Each row is a point on a tangle of strands that fork, close into loops and nearly touch. The rows are in no order.
Two points are linked if the straight distance between their rows is under 21.4. Some points are linked to none.
(61): [ 20.8   2.3  -6.4   3.8 -21.3  10.7   0.7  31.6]
(3): [ 13.8  16.2  -8.6 -12.0  -8.3  -1.9  -7.1  23.5]
(568): [-24.9   4.7  16.0   1.7  13.4  24.3  34.7 -29.4]
(338): [-19.2  -0.7   3.7   0.2  20.7 -25.3 -22.5 -19.2]
(119): [  6.7   9.4 -15.2 -14.4 -17.7 -14.1 -38.0  22.9]
(505): [-31.9  11.5  17.6  -5.6  25.5   5.1   9.9 -31.8]
(403): [ 1.7  7.4  2.4  5.3  0.8 -1.3 -2.9 13.7]
(362): [ 18.0  12.5  -7.0  -5.4 -13.5   4.3   2.8  28.0]
(496): [ 9.2  2.4  1.5  8.3 -4.9  7.1 10.3 15.8]
(49): [ 10.6   7.4  -9.9  -6.5 -19.0  -3.2 -28.8  27.4]
(426): [-4.2 10.9  5.2 -2.1  8.0 -5.3 -2.3  2.7]
(580): [ 15.3 -34.3   5.9  38.9 -14.9  18.2  11.8  13.8]
(511): [-26.6  12.6   3.6 -16.9  25.5 -20.6  -7.6 -29.9]
(370): [ -6.5   8.9 -15.8 -20.7   9.9 -35.1 -28.4 -10.0]
(241): [ -0.1  -5.6   2.1  15.3  -9.8  -2.6 -23.4  18.8]
(469): [-12.0  -4.6  15.6  12.9  10.4  19.1  31.9 -16.6]
(516): [ 12.2  -5.0  -2.6 -23.4  -6.4  39.2  62.8 -27.1]
(416): [-23.8  15.4  11.5 -10.5  13.9  22.3  33.6 -26.3]
(243): [ -2.4  12.3  -4.1 -12.6   4.9 -17.5 -21.8   6.6]
(44): [ 29.5 -31.6   0.6  22.4 -16.7  20.9  30.9  10.6]
(55): [25.2 -9.5 -0.6 -3.5 -6.4 24.9 52.5 -8.6]
(124): [-20.7   6.0   9.6  -1.2  21.6 -15.6 -12.5 -17.5]
(238): [  3.7  15.4 -13.2 -18.3  -1.3 -18.7 -24.6  13.9]
(494): [ 13.8   5.8  -8.2   0.2 -25.5   1.6 -27.6  30.6]
(360): [-11.2  14.8   7.2  -6.0  14.6  -7.7   1.0  -6.9]
(321): [  4.7   4.9 -19.3 -17.3 -15.9 -20.1 -43.5  15.3]
(522): [ -4.1  -4.1 -19.6  -8.8  -0.9 -31.8 -43.1  -2.1]
(228): [  2.8 -12.6   3.8  25.3 -13.5   6.3 -14.8  20.4]
(242): [ 27.1 -22.8  -0.9  13.6 -10.4  20.2  37.7   3.8]
(172): [-33.0  12.4  12.5 -10.6  26.8  -9.0   0.0 -33.8]
(315): [-30.2   2.0  19.0   6.5  18.6  19.9  28.1 -32.2]
(539): [  7.9 -27.1   4.5  37.0 -14.9  14.2   0.2  16.9]
(209): [-17.9  14.7  -2.4 -19.9  23.6 -23.9 -10.5 -28.2]
(529): [ 27.2 -16.0  -0.8  -7.6  -7.4  28.3  57.6 -17.5]
(437): [15.0 -2.4  2.1  4.0 -5.5 18.0 38.0  3.7]
(383): [-16.9  -7.2  -2.0   5.1  14.7 -27.5 -34.0 -12.5]
(342): [ -7.2  12.5  -2.3 -10.2  13.5 -21.3 -16.1  -5.4]
(23): [17.7 -5.3  2.1 -2.0 -6.4 21.3 46.4 -3.9]
(207): [-34.0   6.1  19.7   2.3  19.9  11.3  18.3 -33.1]
(601): [15.0 -8.1  2.7 15.3 -7.6 12.5 22.2 14.7]
(111): [ -7.5  -3.7  -3.0   7.0   1.4 -15.6 -34.1   7.4]
(46): [ -0.2  -0.2 -18.7 -10.5  -9.4 -22.4 -44.9   7.7]
(354): [  8.7  18.1 -11.1 -13.7  -5.2 -10.6 -17.1  21.2]
(166): [-11.2  -8.9  -3.6   7.0   6.8 -25.7 -37.7  -3.0]
(574): [ -0.9  -2.6   0.6  10.2  -3.3  -8.3 -27.1  11.9]
(465): [-14.8  14.2  10.0 -10.2  16.8 -11.4  -1.5 -15.5]
(535): [  4.3 -20.3   4.8  33.1 -17.4   9.4 -12.0  20.5]
(343): [ 19.2 -27.1   2.3  25.9 -14.3  18.3  19.2  14.5]
(154): [ 25.1 -14.1  -2.3 -20.4  -6.3  36.2  63.1 -25.7]
(271): [ 17.6   0.6  -6.0   4.4 -25.0   8.8 -13.5  35.3]
(273): [-11.4  12.6  -3.0 -15.2  18.0 -25.9 -16.5 -17.0]

A piece is all that can be reached along the links. How many separate loops has the piece of each point below (a circle has one, a figure eight two, a Y none), and how many tips (points with one link)?
(535) -> loops 0, tips 2
(207) -> loops 0, tips 2
(55) -> loops 0, tips 2

Name the points in between on the shortest way along the links from the first point to the second, in order.
(511), (207) -> (172), (505)
(574), (580) -> (241), (228), (535), (539)
(580), (242) -> (343), (44)
(172), (354) -> (511), (209), (273), (342), (243), (238)
(207), (416) -> (315), (568)
